Points on a hilly landscape, in no order, each with its height.
A ball rolls from a point to the lowest of its 3 nearest points, and stops where none of them is lower. Distance is the straight distance between rows; heights are no part of it.
j733 h=657: [130 152 133 155 132 136 145 164 157 135]
j23 h=136: [130 134 144 119 122 165 113 197 224 151]
j416 h=299: [130 101 114 147 142  74 102 122 162 113]
j132 h=414: [134 111 125 149 139  96 105 136 170 117]
j706 h=84: [131  93 116 114 145  54  88  65 108  92]
j802 h=339: [148 165 109 153 123  82 155  62  66 142]
j686 h=186: [116 113 134 116 116 196 133 165 137 133]
j196 h=209: [113 116 136 117 115 176 127 136 105 125]
j504 h=204: [121  82 120 121 137 111  95 134 176 112]
j930 h=202: [102 126 144 109 109 202 162 142 106 142]
j951 h=220: [137 138 116 176 148  74 120 136 169 119]
j142 h=212: [128 113 122 132 128 128 108 168 202 134]
j56 h=65: [138 147 118 162 144  93 132  99 103 126]
j106 h=163: [117 201 151 162 131 120 207 180 152 155]
j879 h=109: [118 122 130 106 110 167 142  98  73 139]
j298 h=52: [129 168 126 157 127 113 166  97  93 141]
j28 h=169: [103 177 166 130 118 172 211 199 157 166]
j229 h=313: [136 118 122 107 119 128 116  82  63 123]
j271 h=117: [135  91 122  87 139  84  83  70  84  95]
j191 h=135: [126  86 126 110 122 143  94 171 211 130]
j294 h=43: [118  83 131 100 126 161  96 134 127 106]
j203 h=71: [141 145 132 146 127 127 110 190 234 152]
j813 h=85: [123  90 128 114 130 141  97 136 142 108]
j771 h=88: [121  81 129 104 122 156  92 158 164 115]
j321 h=745: [125 171 130 171 141 118 167 147 135 140]
j260 h=110: [119 178 145 146 134 151 178 200 167 154]
j741 h=516: [135 143 120 158 141 114 131 146 151 126]
j412 h=144: [121  90 115 120 140  78  88  95 141  96]
j500 h=243: [143 123 113 133 136  96 105  81  89 112]
j864 h=161: [129 131 133 124 125 177 132 186 174 135]
j36 h=155: [141 114 117  77 108 145 118  70  42 131]
j501 h=20: [140 179 134 159 139 120 148 197 199 145]
j777 h=213: [130 130 126 121 115 143 137  96  74 134]
j398 h=228: [126 106 122 130 133 120 108 117 115 110]
j517 h=154: [121  72 132  78 126 133  81  97 104  92]
j181 h=499: [130 136 123 151 134 118 135 131 125 128]
j458 h=111: [136 112 115 146 152  53  99  81 122 104]
j678 h=165: [123 106 128 103 117 159 116 108  79 120]
j469 h=627: [121 173 141 153 120 129 188 121 106 147]
j319 h=303: [133 125 122 127 130 116 109  96  89 116]
j128 h=108: [123  75 125 104 135 117  82 118 132  95]
j975 h=252: [149 123 113  93 118 115 122  60  46 136]
j71 h=59: [129 176 142 140 132 149 152 211 194 155]
j849 h=316: [111 179 155 139 117 150 209 158 132 153]
j967 h=263: [123 122 125 125 127 146 126 119 107 123]
j19 h=345: [114 161 138 138 116 167 172 149 122 145]
j776 h=34: [126 118 132  86 107 171 129  83  52 141]
j789 h=63: [141 153 124 179 149  84 127 163 203 134]
j188 h=325: [153 153 106 129 116  96 152  52  56 149]
j279 h=201: [134  97 128  72 121 138  90  78  60 107]

Call two points neighbours if one is among the 3 nearest of the other. Go from one point of each pair to the other, from neighbour to neighbour, staying as low as possible. Name the highest point that can't be avoided.
j501 and j776 => j196
j298 and j706 => j500
j776 and j294 => j279

Two balls start at each pair of points below. Name the first point that both come to, or write -.
j849 and j864 => j501
j319 and j504 => j813
j930 and j142 => j203
j196 and j132 => -
j777 and j500 => -
j28 and j23 => j501
